A landscape with many peaks, sampled at points; each row gives a point and its height.
A climber steps from a point to the highest of its 2 nearest points, and stops where none of them is higher. Distance is the straight distance between rows; heights are no part of it.
j227 (h 13.6): [-17, -17,  19, -24, -25,   3, -12, -41,  24, -14, -14,   4,  21,   1,   8,
 -13,   4,   6, -11,  -6, -18, -25, -38, -16,   0,  -9, -22, -27,  16,  11,
 -17, -14, -12]
j832 (h 33.4): [ 29, -19, -19,  -1,   2,  28, -24, -20,   0,  -1,   9,  -5,  -9,  17,  -1,
  16,   4, -15,  -9,   8,   5, -19,  33, -75,   9, -14,   5,  10, -18,  27,
 -24, -42,  26]
j911 (h 48.0): [ 46,   1, -34,  14,  28,  -7, -18,  12,   2,  20,   2,  -3,  10,  27,  24,
  40, -11, -14, -28, -18,   2,  45,  17, -21,  -4,   8,  26, -15,   6,  -6,
 -26, -23,  22]
j193 (h 32.7): [  1,  55,  -1,  23,  31,  -4,  -8,  20,  25,   3,   7,  -1,  -5,  -3,  -9,
  17,  15,  -3,   1, -26,  28,  -1,  -9,  11,  24,  10, -45, -10,  26,  -9,
   7,   8,  32]
j821 (h 52.8): [  4,  21, -39,   6,  12, -11, -13,  36,   4,   1, -28,  -2, -12, -23,  -4,
 -22, -22,   4, -27, -17,  -5,  -6, -42,   3,  15, -13,  23,  -1,  10, -41,
  26,  33,  16]
j873 (h 10.8): [ 20, -31,   3, -32,  10, -39,  24, -31,   6, -41,   5,   2,  22, -19,  -1,
  10,  13,  26,  19,  14,  -8,   2, -26,  -1, -21, -16, -12, -26,  23,  34,
 -12, -21, -22]
j335 (h 7.9): [ 15, -27,  12,  13,  22, -12,   9,  -4,  13, -18,  19,   8,  39,  -8, -17,
   5,  -8,  35,  -3,  33,   1,  -1,  26, -45,  -3,  -7,   1, -28,  37,  21,
  10, -51, -40]
j132 (h 30.0): [ -3,  -5, -23, -21, -21,  10,   6,   6,  12,  13, -17,   1,  10,  -8,  -3,
 -29,   8, -18, -28,  15,   8, -16, -42,  21,   1,  -7,  14,   0, -28,  -1,
  23,  52, -46]
j76 (h 53.5): [-19,  26,  26,   6, -16,   1,   0, -10, -30,  23,  31,  30,   7,   4,  35,
 -22,   0,  39,  36,   7, -10,  22,  -4,  10,  14,  13, -21, -16, -10,  -3,
  -8,   0, -18]
j158 (h 43.6): [-30,  50,  -3,  -5,  13, -38,  11,   8, -44, -13, -33,  -7, -46,  14, -32,
 -35,  28,  24,   7,   2, -23,  -3,  14,  34,  27,  -4,   6,  34,  12, -34,
   6,  59,  17]
j540 (h 39.6): [-64,  -1, -11,  -8,   1, -25,  -6,  25, -14,   0, -17,  -4, -52, -14,  18,
  -9, -12,   4,  -4,   6, -17,  -9, -35,  38,  -2, -19,  27,  -4, -10, -24,
 -18,  27,  25]
j744 (h 13.8): [ -5, -23, -43, -13, -32,  -3,  -1,  -1,  12,  -5, -30,   3,  11,  -2,  14,
  42,  -2, -34,   6,  16,  -4, -15, -52, -21,  -3, -51, -14,   6, -38,  25,
  19,  45,  20]
j380 (h 36.1): [-14, -24,   3,   3,   7,  24, -32,  10,  34, -22,   5,  11,  15,  22, -18,
   5,   8,  -5,  13,  37,  -4, -17,  15, -59,   7,  -8, -13,  16,  19,  41,
  11, -31,  12]
j201 (h 12.0): [-16, -46,  54,  12,  24, -20,  30,  13,  14, -40,   5, -12,  -4, -19, -14,
  -3,   8,   9,   5,   8, -22, -25,  34,  38, -33,  14,   5, -13,  54,  -2,
  11, -13, -24]
j266 (h 59.7): [-24,  30,   5,  -1, -36,  -1,  -8, -19, -35,  20,  -7,  20,   9,   1,  28,
 -34, -12,  30, -10,   3, -11,   4, -29,   4,  15,  30,  -2, -17, -14, -28,
 -23,  29, -23]
j845 (h 24.3): [  6, -56, -12, -17, -17,   4, -12, -12,  30, -14, -25,  22,  28,   0, -29,
  17,   5,  -5,  -8,  39, -35, -21, -48,  -5, -12, -48,  -1,  11,   7,  33,
  33,  19,  -7]
j278 (h 44.3): [ -7,  40, -30,  -6,  28,  -4,  22,  50, -17,   0, -31,  -6, -26, -27,   7,
 -33,  -2,  16, -21,   2, -23,  -5, -20,  32,  -3, -18,  37, -16,  15, -39,
  28,  37,  21]
j21 (h 14.6): [  7,  -8,   7,  -3,   2,  -2, -10, -32,  27,  -8,   7,  -3,  11,   0,   9,
   3,   6, -10,  -8,  -7,   6, -25, -12, -45,  10,  15, -25, -24,   2,   6,
 -25, -23,   2]
j395 (h 62.6): [-14,   1,   3, -10, -10,  -2,  24,  10, -14,   3,  25,   3,   9, -27,  19,
  15,   5, -12,  46,  14,  11,  18, -18,  18, -37, -29, -19,  -5,   3,  19,
   9, -23,   7]
j647 (h 29.2): [-28,  50,  19,  27,  27, -11,   7,  -2,  -1,  -2,   5, -12,  -4,   3,  -1,
  -2,  23,  15,  16, -24,  17, -11,  10,   5,   6,  23, -44, -30,  22, -15,
 -18,  21,  15]
j316 (h 74.8): [-19,  24,  -5, -14,  -9,   6,  25,  25, -41,  15,  19,  -2, -27,   4,  40,
 -34,   2,  10, -20,  13, -20,  25,  16,   5,  -1,  -5,  61,  -1, -36, -39,
  -4,  32, -17]
j642 (h 59.3): [ -2,   9, -19,  -1,  16,   6,   8,  11, -28,  24,   1,  -8, -14,   8,  39,
   3, -24,  11, -12, -13, -27,  29,  -1, -18, -24,  34,  20, -25, -12, -43,
 -21, -17,   7]
j122 (h 39.4): [ 42, -13, -13,  17,  -6,   6, -39,   0,   3,  19,   8,  28,   5,   3,  16,
   3,  -9,  14, -25, -10,   6,   9,  -3, -15,  39,  31, -13,  22, -18, -28,
   6,  -6,   1]
j271 (h 50.9): [ -9, -16,  -1,  15,   5,  -5,  -9,  -2,  40, -28,  -9, -18,  -3, -21, -28,
  29,  -5,   1,  24,   4,  12, -38,  17,   0,  -9, -17, -31,  -5,   2,  24,
  25, -53,  16]
j904 (h 60.4): [ 12,  13, -45,   0,  29,  -5,  42,  22, -12,  11,  -8,  -2,  35,  -9,  23,
 -19,  -3, -28, -20,  11, -19,   6, -11, -13, -25,   0,  55, -35,  -8, -32,
  -9,  18,  -5]
j581 (h 26.3): [ 51, -36,  -6,  -4, -26,  10, -50, -29, -10,   8,   1,  18,  12,   6,  -6,
  63,   2,  17,  12,  56,   4,   5,  19, -18,  16,  -3,   2,   9, -20,  63,
 -28, -31,  30]
j974 (h 40.6): [ -8,  -8,  -2,  -3,  11,  23, -29,  25,  43, -22,  -8,  -3,  -8,  15, -23,
 -13,  -2,   2,  -7,   0,   8, -27,   5, -36,  13,  -8,  -6,  40,  23,   8,
  28, -21,  10]
j769 (h 28.0): [ 23, -40, -10, -11, -23,  21, -17, -29,  28,  -1, -10,  27,  42,  15, -23,
  32,  -8, -11,   9,  37, -23,  -6, -29, -26,   1, -17, -18,  13,  -2,  39,
  10,  15,  14]
j279 (h 39.3): [ 33, -25,  -2,  30,  14,  -7, -39, -22,  19,  -7,  20,   5,   6,  19,  -8,
  57,   4, -10,  -1,   2,  23, -13,  48, -15,  15,   2, -17,  20, -34,  51,
 -24, -33,  12]
j356 (h 16.3): [ 39,  -6, -38,  -2,   3, -13, -16, -22,   5,   0,  15,  16,  17,  -4,  28,
  27,  10, -25, -13, -20,   5,  -3, -22, -40,  15,  -2,  -8,  -2, -24,  -5,
 -27, -11,  28]
j481 (h 28.6): [-22, -14,  14,  20,   1, -26,  -4,   7,   1, -14, -18, -13, -44, -13, -13,
 -43,   7,  24,   4,   0, -22,  -8,  14,  61,  15,  19, -21,   6,  22, -26,
  47,  18, -18]
j463 (h 18.6): [ 13,  13, -37,   8,   8,  -4,   7,  -4,   7,   2,  30,  11,  19, -12,   4,
  10,   9, -38,   7, -25,   7,   9, -10, -19,  -3,  -7, -16,  17, -21, -18,
  -8,  10,  17]
j528 (h 29.8): [ 24, -14, -25,  -5,  24,  30, -14,  -2,  11, -12,   6, -29,   3,  16, -17,
  27,  -2, -26, -12,   3,   7,  -7,  18, -66, -15, -16,  31,  20,  16,   4,
 -16, -24,  43]
j38 (h 44.9): [  5,  10,   6,  19,   8,  -4,  -9,  -7,  39,   0,  16, -18,  18,  -2, -20,
  52, -14, -24,   8,   4,  44, -24,  38,   2,   1,   3, -27,   1, -11,  38,
  -4, -38,   8]
j757 (h 12.6): [ -7, -26,   2,  -5, -18,  -6,   6, -46,  22, -15, -16,  17,  34,  -3,  -7,
  11,   3,  17,   5,  33, -30, -22, -26,  -1, -17, -23, -27, -33,  42,  29,
 -13, -21, -15]
j400 (h 20.2): [  5, -42, -25,  -9,   1,  -2,  -8, -22,  16, -15,  -7,   1,   6,  17, -17,
  24,   9, -26,  27, -26,   6,  -9,   0, -43, -11, -27, -10,  33, -19,  26,
   3,  -4,  32]
j696 (h 44.1): [ 20, -46, -13,  20,  12,   7, -22,   3,  31, -30,  10,   6,  22,  26,   5,
  -3,  11, -13,  13,   0, -16, -27,  -4,   9,  -3,   6, -16,   9,  21,  -8,
  42,  21, -24]
j898 (h 34.1): [ 14,  57,   3,   4,   9,  -1,  17, -16, -27,   7, -15, -15,  -6,  -9, -27,
 -48,  12,   8,  -7, -22,  29,   4,  21,  10,   5,  13, -10,   8,  24, -28,
   4,  19,   8]
j256 (h 37.5): [ 10,  53,  -9,  17,  31, -14,  -3,  22,  28,   3,  -2, -16,  -7, -13, -10,
  49,  -1, -29, -10, -29,  47,   2,  16,   1,  10, -10,  -2,   6,  19,   8,
 -18,  -4,  38]
j593 (h 31.5): [-19,  47,  -2,   5,   5,  32,  14,  27,  -9,  13,   6,  -5,  -7,  23,  32,
 -18, -14, -12,   2,   3,  23,  30, -19,  -2,  15,   6,   2, -27,  23,  -8,
   1,  22,  24]
j492 (h 42.5): [ 26,  19,   4,  21,  21,   4,  -7,   6,   8,  20,   0, -25,  -2,   6,  -6,
  39, -33, -18, -33, -27,  48,  17,  23, -21,   8,  23,  24, -10,  -5,   4,
 -24, -26,  25]
j294 (h 60.8): [  5, -36,  -8, -27, -21,  13,  -2, -18, -19,  24, -12,  15,   2,  -3,  32,
  12, -10,  -1, -22, -17, -29,   0, -45,  -9, -26, -22,  14, -10, -53,  -6,
 -13,   1, -20]
j53 (h 49.3): [-50,   1,  11,  21, -21, -21,   4, -27,  -4, -17, -37,   3,   2,  19, -14,
 -19,  10,  14,  12,   3, -21, -20, -19,  35,  13,  26,  -7,   0,  31, -20,
 -14,  52, -35]
j326 (h 33.9): [-19,   5,  20,  23,  -6, -21,  13,   8,   1, -10,  -6,  -8,  -9, -26, -36,
 -20,   8,  20,  23,   6,  -5,   3,  10,  64, -19,  14, -32,   7,  43,  -7,
  40,   7, -23]
j46 (h 43.1): [-17,  17,   9, -42,  -1,  -1,  -9,  11, -17,  -9,   1, -20, -26,  -4, -22,
 -37,  27, -12, -13, -12,  -5,   7,   7,  55,  15,   5,  16,  26,  -3, -20,
 -17,  60,  -2]
j760 (h 26.9): [ -9, -29,  -5, -27, -34,  26,   3,  -8,  13,  11, -19,  14,  36,   4, -16,
  -3, -19, -11, -26,  23, -14,  -5, -56,  19, -23, -27,  17, -11,   3,  23,
  18,  15, -26]
j851 (h 53.2): [  2,   5,  19,  -7,  -1,  14,  -5,  16, -17,  23,   0, -18, -15, -14,  25,
   0, -35,  27, -16, -23,  15,  19,  -5, -12, -15,  39,   5,  -6, -18, -20,
   1, -31,   6]
j606 (h 43.0): [ 20,  39, -50,   1,  17,  18,   9,  36,  14,   8, -10,  15,  26,   0,  11,
   0,  -1, -24, -12,   4,  17,   5, -29,  -7,  18, -18,  24,  -1,   6, -22,
  12,  43,  17]
j841 (h 41.1): [-28,  13,  35,  -1, -11, -32,  14,   0, -30,   4,   1,  -7,   6,   7, -37,
 -28,  16,  24,  36,  24,  -1,   7,  40,  62,   7,  18,  -3,  20,  35,   1,
   0,  17, -35]
j824 (h 15.3): [ 24, -21, -54,  -2, -51,  12, -12,  -2,  -7,  -4,  -9,  -6,  19,  11,  16,
  47,   1, -38,  25,  32,   8,   4, -27, -16, -11, -21,  -7, -12, -26,  25,
   1,  21,  32]
j303 (h 39.1): [-43,  35,  21, -17,  12, -17,   9,  18, -31,   1,   8, -43, -30,   4,   5,
  -5,   2, -18,  13, -19,  -8,  17,  13,   6, -22,  -2,  36,  10,  16, -27,
 -31,  31,  19]
j18 (h 44.5): [ -7,  60,  33, -22,  -7, -20,  20,  14, -46,   8,  -5, -32, -31,  15, -31,
 -19,   7,  -5,  -5, -15, -12,  28,  43,  12, -13,   8,  49,  29,  18, -32,
 -27,  31,  -1]
j648 (h 65.8): [-20,  20,  -9, -10, -16,   4,  15,   2, -41,  23,   7,   4, -12,  -2,  49,
 -28, -24,   2, -10,   3, -14,  14, -26,  -9, -11,  11,  34, -20, -22, -38,
 -19,  17, -10]
j686 (h 25.7): [-28,  42, -18,  16,   7,   0,  20,  11,   7, -11,  16,  14,  -7,  -1,  10,
 -45,  27, -11,   6,   8,  -5,   1,   0,  24,  24,  -4, -22,  -7,   0, -33,
  45,  49,   1]
j989 (h 56.2): [-38,  -9,   5, -28, -16, -17,  19,  14, -28,  -3,  19,   3,  11, -22,  22,
  -3,   9, -10,  27,  41,  -2,  16, -35,  37, -23, -40,  25,  -6,   0,  17,
 -12,  21, -11]
j418 (h 20.5): [ 17, -40,  26, -23,   7,   5,  19, -11,   4,   3,   5,  20,  13, -11, -18,
 -30,   1,  18,  18,   7, -10,   0, -14,  15,  -8,  16, -11,  11,   1,  22,
  12, -27, -37]
j946 (h 37.0): [-18,  -5, -13,  -9,  28,  21,  -1,   4,   3,   3,  -9, -15, -12,  -3,  -3,
  -1, -13, -24,   3,   1,   7,  -5, -38,  -9, -29,  -1,   5,   1,  16, -15,
   6,  -3,  13]
j429 (h 61.1): [-23,  47,  47, -19,  -6,   9,  12,   9,  -3,  17,   1, -38, -23,  -6, -31,
 -13, -14,   6,  13, -26,  18,  -5,  15,  17, -36,   9,   0,   2,  -8,  10,
 -13,  13, -20]
j442 (h 11.7): [ -9,   2,  27,  12,   2,  14,   1, -18,  15,   4,   3,  -3, -17, -21, -12,
 -10, -14,  28, -29, -19,  14, -33,  31, -38,  14,  18,  -8,  -4, -31, -14,
   3, -53,  -8]
j106 (h 12.2): [ -1,   3,  32,  44,  -9,  -1,  24, -20,  26,  -7,   8, -15,  -1,   2, -24,
 -28,   3,  -1, -10, -23,   1, -29,  59,   3, -13,  39,  -9,  -1,  14, -15,
  13, -19, -49]
j919 (h 33.5): [  8, -35,   5, -10, -15,  27, -29, -11,   4,  15,   2,  16,  11,   6,  -6,
   4,  -5, -10,   9,  33,  -7,  -4,  14, -63,   2,  -6,   3,  11,  -5,  30,
   7, -57,  -3]
j412 (h 38.1): [ 42,  24,   4,  18,   3,  -5,  -6,   5,  27,   1,   7, -14,  -5,  -2, -11,
  67, -24, -21, -36, -25,  36,  15,  47,  -9,  -7,  -1,  39,  14, -38,  36,
 -36, -26,  24]
j691 (h 33.0): [ 14,  -9, -42,  -1,  21,  21, -25,  22,  43, -26, -19,   4,  13,  25, -23,
 -12,  -2,   9, -11, -11,   3,  -9, -28, -14,  13, -17,   9,  48,  10,  -4,
  16,  16,  24]
j572 (h 53.3): [ 20,  20, -38,  12,  11,   5,  13,  21, -11,  26,  -3,  23,  13,  26,  50,
  30, -16, -15, -32,   3,  -9,  49, -13, -12,   2,   4,  25, -45,  -7, -30,
 -28,  -5,  17]
j476 (h 23.6): [ 28, -20,  11,   6,   7,   5,   1,   1,  -3,  19,  22,  26,  29,  -8,   1,
   6,  -6,  18,  32,  -4,   5,   4,  -3,   0, -14,  13, -26,  10, -20,  19,
  16, -43, -22]
j64 (h 14.9): [  5,  -2,  16,  -4,   0,   6,  17, -36,  16, -19,  -6, -19, -29,   1, -26,
 -61,  17,   0, -20, -16,   0, -12,  39,   9,  25,  25, -14,  17,  27, -10,
  15, -11, -33]
j799 (h 5.5): [ 37, -61,  -1,  13,  10, -12,  -9, -19,  12, -23,  14,  22,  49,  13,  -6,
  20,  14,  20,  22,  28, -22,   6,  12, -38, -10, -26,  -8,   5,  11,  34,
  14, -30, -22]
j762 (h 35.0): [ 25,  32, -31, -25,   8,   4,  24,  13,  -8,   5,  -9,   7,  12, -11,   3,
 -40,  18,  -4, -16,  -6,  -3,  -5, -28,  25,  22,  -7,  20,   6, -13, -15,
  11,  51, -26]
j945 (h 42.7): [ 43, -35, -30,   7,  -4,   9, -32,  11,  -7,  19,  -6, -18,  -4,  39,  20,
  58, -18, -11,  -2,  -7,  15,  24,  19, -23, -10,   4,  14,  -9, -28,  19,
 -18, -36,  20]
j483 (h 18.7): [-37, -52,  25, -15,   2, -25, -19,  -1,  12, -32, -14,  19, -12,  -6, -20,
 -16,   5,  28,  -8,  30, -26, -13,  -9,  69,  23,  10,   5,  -1,  42, -14,
 -14,  24, -12]
j502 (h 15.4): [-32, -44,  50, -17,  12, -19,  -8,  -5,   3, -29,   7,   4,   2,   0, -25,
  -7,  20,  14,  10,   5, -14, -16,  23,  63,   2,   5,   8,  10,  30,   2,
 -29,  -1, -20]
j200 (h 22.2): [ -6,   5, -29,  23,   4,  -1,  -6,   7,  10,   1,  18,   9,  19,  -9,   3,
 -22,  16, -22,  16,  -8,   6,  -5, -13,  19,   7,   1, -29,   8,  -1, -20,
  35,  24, -25]
j889 (h 27.2): [ 35, -28,  -6,   7,  -3,  -3,   3,   3, -11,  13,  15,  32,  15,  -6,  21,
  47,  -2,  10,  34,   0,  13,  19,  -7, -14,   7,   3, -35,   3, -43,  31,
   3, -36,  19]
j896 (h 38.8): [ 19,  46,  17, -15,  -5,  -9,  30,  -3, -41,  11,  -5, -22, -13, -19, -13,
 -39, -14,   5, -23, -30,  -6,  28,  28,  15, -10,  23,  25,  17,   9, -37,
  -6,   9,  -1]
j537 (h 32.9): [ 26,  40,  29,  29,   8, -17, -11,  16,  35,  28,  21,   9, -18, -18,  -2,
  60, -11,  -4, -32, -26,  26,  26,  39,   5,  21,   9,   9,  26, -48,  26,
 -19, -14,  10]
j715 (h 46.2): [-26,  -5,  30,  -2,   7,  13,  -2,  17,  40, -29,   3, -10,  -7,  -3, -21,
 -28,  27,  -7,  -2, -14,   4, -23,  15, -28,  15,  -6, -21,  10,  29,  10,
  27, -37, -29]
j54 (h 69.1): [-27,  30,  28, -11,  -2,  -3,  22,  15,  11,   9,   9, -20, -15, -23,  -2,
  15,  -6,  -6,  41, -14,  18,   2,   2,  21, -39,  -8, -30,   2,  -5,  21,
   4, -16,   3]
j921 (h 13.3): [-18,  -6,  14,  21,  13,   1,   3, -38,  -3,   0,  -4,   9,   7,   8, -10,
 -33,   0,  18, -23, -14,  12, -24,   6, -48,  18,  29,  -8, -16,  -1, -10,
 -26, -27, -16]
j836 (h 17.6): [ -2, -24,  19, -24,   1,  15,  15, -13,   5,   4,   0,  -9, -11, -14, -22,
 -51,   1,  -6,  -9,   1,   1,  -1,  -3,  24,  10,  32,  -3,  16,  17,  -7,
  16,  -3, -28]
j97 (h 30.3): [ 46, -35,  -6, -11,  -9,  15, -15, -21, -12,  16,   0,   0,  11, -14,  -8,
  43, -16,  29,   3,  50,  14,  -5,   7, -45,  -1, -12,   0, -16,  -3,  35,
   1, -60,  16]
j766 (h 51.6): [ 16,   0, -24, -21, -32,  14,  17,   6, -27,  12,  -1,   8, -10,  10,  59,
  28, -14, -10,   5,  13,  -2,  23, -29, -17, -10,   5,  -9, -36, -42,  12,
 -21, -15,  20]
j947 (h 25.6): [ 17, -21, -49,   3,  14,  10, -33,  27,   7, -12, -15,  -4,   6,  25, -10,
  25,  -8, -16,   9, -14,  16,  -3, -27, -18, -17, -28,  10,  35,  -5,   7,
  -1,  25,  41]
j425 (h 39.9): [-52,  19,   6,  -2,  -5, -24,  11, -20, -39,  -5,   6, -15, -26, -11,   5,
 -11,   1, -13,  26,  -8,   0, -11,  -8,   3,  -6,  17,  14,  15,  10, -23,
 -43,  19,  17]
j318 (h 54.1): [-11,   5,  22,   9, -18, -20,  -2, -41,  -7,  -4, -11,  15,  11,  21,  14,
 -35,   6,  17,   2, -10, -26, -10, -21,  11,  23,  38,  -9, -23,  21, -14,
 -32,  40, -36]
j791 (h 55.1): [ 15, -31, -10, -29, -38,  -1,   8, -16, -36,  15, -11,  13,  13, -22,  30,
  27, -18,  13,   7,  29, -14,  12, -39,  -9, -25, -12,  -1, -25, -23,  17,
  -7, -30,  -1]
j907 (h 46.8): [-37, -46,  -1, -14,   0,   3, -13,  -8,  37, -26, -10,  24, -17, -14, -18,
 -22,  26, -21, -44,  10, -40, -21, -15,   1,  14, -18,  -5,   3,  20, -10,
  14,   6,  -9]
j450 (h 32.6): [ 28, -43, -10,  10, -20,  11, -31, -18,  17,  15,   4,  41,  38,  15,  12,
  17,  -9,  12,  -8,   4, -18,  -2, -19, -31,  20,   5, -10,  10, -29,  13,
   9,  -1,  -8]
j814 (h 59.1): [-24,   9,  19,  20,  25, -20,   5,  -5,  24, -20,   1, -21,  -9, -17,  -7,
  20,   0,  20,  35,  -4,  17, -43,   5,  28, -21,   0, -49, -28,   2,  18,
  13, -29,  -6]
j631 (h 33.1): [ 27, -14, -13,  22,   8, -13, -19,   8,  11,   2,  31,  37,  11,  31,   6,
  47,  15, -14,  16, -14,  22,  16,  20,   6,  17,   9, -15,  32, -37,  42,
 -25,  -6,  12]
j849 (h 25.4): [ 48,  -6, -42,   0,  18,   0, -16, -15, -11, -22,   4,  -4,  18,  16,  -4,
  48,  11, -30,  -2, -10,  21,   6,  20, -23,  -7, -16,  26,  31,   1,  29,
 -43,  -3,  62]
j747 (h 46.9): [ 36,  18,  -8,   3,  -9,  20, -10,  -3, -14,  29,   1, -11,   2,  -8,   6,
 -33, -21,  14, -23, -31,  17,  20,   2,  -9,  27,  34,  -2,   7, -15, -21,
  18,  -7,  -4]
j374 (h 48.1): [-14,  25,  36,  -7, -25,  28,  23,  19, -18,  18,  28,   6, -17,  -3,  49,
  -7,  -1,  34,  33,  -8,  -4,  33,   9,   3,  -7, -18,  -1, -13, -32,   3,
  13,  -8,  12]
j835 (h 22.9): [-26, -42,   2, -10,  10, -15, -16,  11,  11,  -4,  -7,  24, -34, -23, -17,
 -27, -10,  19, -16,   8, -21, -16, -17,  73,  15,  -2,  -1,   1,   0, -13,
  14,   6,  -8]
j228 (h 52.9): [-12, -50,   8,   5,   4,   4, -11,  11,  30, -37,  -8,  12,   2,   8,   4,
 -26,  29,  -8, -10,  14, -28, -20,   0,   7,  15, -15,  -9,  -1,  37,  -5,
  31, -12, -38]
j599 (h 43.9): [-32,  32,  52, -20, -24,   0,  11,  21, -38,  23,  29,   1, -40,   0,  36,
  -9,  -3,  29,  32,   5, -29,  25,  21,  18, -12,  -5,  29,  20, -20,  -7,
   2,   2,   1]
j338 (h 68.2): [ 23, -12, -36, -21,   0,   0,  12,  -9, -13,  11, -13, -11,  20,   3,  25,
   5, -10, -26, -29, -20, -23,  13, -34, -32, -29, -12,  35, -20, -24, -14,
 -20,  13,  -4]
j594 (h 10.0): [  0, -13,  46,  40,  -1,   0,  24,  -6,  29, -13,  15,   1,  25,  -6, -17,
  -1, -18,   9,  -3,   9,   4, -26,  58, -18,  -5,   8,  -2, -23,  11,  14,
  25, -48, -45]
j354 (h 26.8): [ 21,  51,  28,  42,  -8,  -4,   0,  -6, -10,  18,  11,  -1,  -4,   7,   1,
 -14,   7,  16,  -3, -29,   5,  16,  54,  19,  22,  36, -46, -19,  -7, -15,
  18,   5, -21]
j862 (h 38.6): [ 36, -53,  -8,  -4, -19,  19,  -5,   9, -15,  12, -14, -24, -11,   9,  20,
  54, -22,  15,  16, -13,   9,   7,  19, -26, -32,  -7,   6,  -5, -40,  18,
  17, -58,  15]
j177 (h 41.7): [-29, -44, -24, -20,  11,  14, -23,  -1,  14, -11, -21,   0, -23, -15,  -8,
 -10,   5, -22, -28,   9, -13, -26, -46, -11,  -3, -34,  14,   4,   6, -10,
   3,   6,   6]
j568 (h 17.3): [ 13, -49, -33, -19, -21,  -6,  16,  -3, -25, -11, -25, -17,  -6,   7, -12,
  39,   5, -32,  47,   9,   7,   2, -20, -12, -23, -28,  -7,   6, -16,  37,
  28,  -9,  22]
j710 (h 53.4): [ -4,  24,  59,  -3, -11,   0,  -4,  -6, -26,  21,   3, -16,  -5, -18, -11,
 -23, -24,  38,   8, -13,  15,  -2,  19,  13,  -5,  24,  -1,  -4, -14,   8,
   5, -20, -19]
j214 (h 44.2): [-63,   9,   0,   2,  -3, -15,  -8,  -6, -21,  -6, -24,   1, -15,  -1, -10,
 -17,  -3,   2,   1,  -1,   4, -18, -43,  27,   5,   2,   6,   9,  21, -30,
 -24,  35,   7]
j979 (h 52.4): [-15,  57,  18, -29,  -9, -22,  13,   9, -44,   7,   1, -10, -41,  20, -30,
 -25,  26, -16, -11,  11,  -8,  24,  44,  39,  26, -11,  27,  45,  16, -22,
  -6,  61,  11]
j516 (h 27.5): [ 20,  27,  30,  40,  16,  -8, -16,   8,  39,   9,  22,   2,   9,   7,   0,
  20,   4, -12,  -9, -31,  31,  19,  35,   6,  33,  24, -29,  -9,   5,  11,
   3,   6,  -6]
j795 (h 33.8): [-13,  15,  -2,   4,  13,  21,   2,  18,   4,  20,   1, -21,  -9,   8,  26,
  30, -24, -23,  15,   4,  37,  23, -20,  -6, -10,  12, -16, -33,  18,  15,
  -8, -15,  25]
j339 (h 30.2): [ 11,  57,  31,  29,  -2, -10,  21, -23, -16,  -1, -21, -32, -14,  10, -43,
 -33,  16,  24, -10, -33,  12, -16,  50,  10,   1,  30, -35,  -8,   6,  -8,
   8,  25, -21]
j373 (h 62.9): [ 13,  37, -22,   2,  12,  25,  54,  25, -16,   7,  24,   5,  10,   8,  36,
 -34,   9,   1, -12,  -3, -21,  25,  24,   3,  -6, -23,  62, -24, -12, -38,
   9,  13,  -4]
j547 (h 48.4): [-45,  13,  24, -11, -10, -21,   8,   7, -24,  -5,  19,  10,   0, -10,   0,
 -21,  20,   9,  34,  37,  -8,   5,  -2,  60,   9, -10,   2,  10,  20,  -3,
   1,  35, -25]
j15 (h 28.9): [-22,  61,  -5,   8,  14,  28,  19,  16,  -7,  -2,   9,   8, -15,   3,  10,
 -40,  15,   2,  -8,   8,  15,  17,   3,  -2,  15, -15,  10, -16,  20, -29,
  26,  40,  41]

Where does a climber stop that starts at each point below?
j418: j54
j537: j316
j200: j228
j835: j54
j845: j316
j201: j54
j193: j316
j862: j316

Call two points neighbours if one is among the 2 nearest of the other. Go from one point of each pair to the other, from neighbour to neighbour, staying as high as possible. Name the lowest point that can't be avoided.
j979 / j338: j303
j54 / j338: j851
j316 / j338: j904
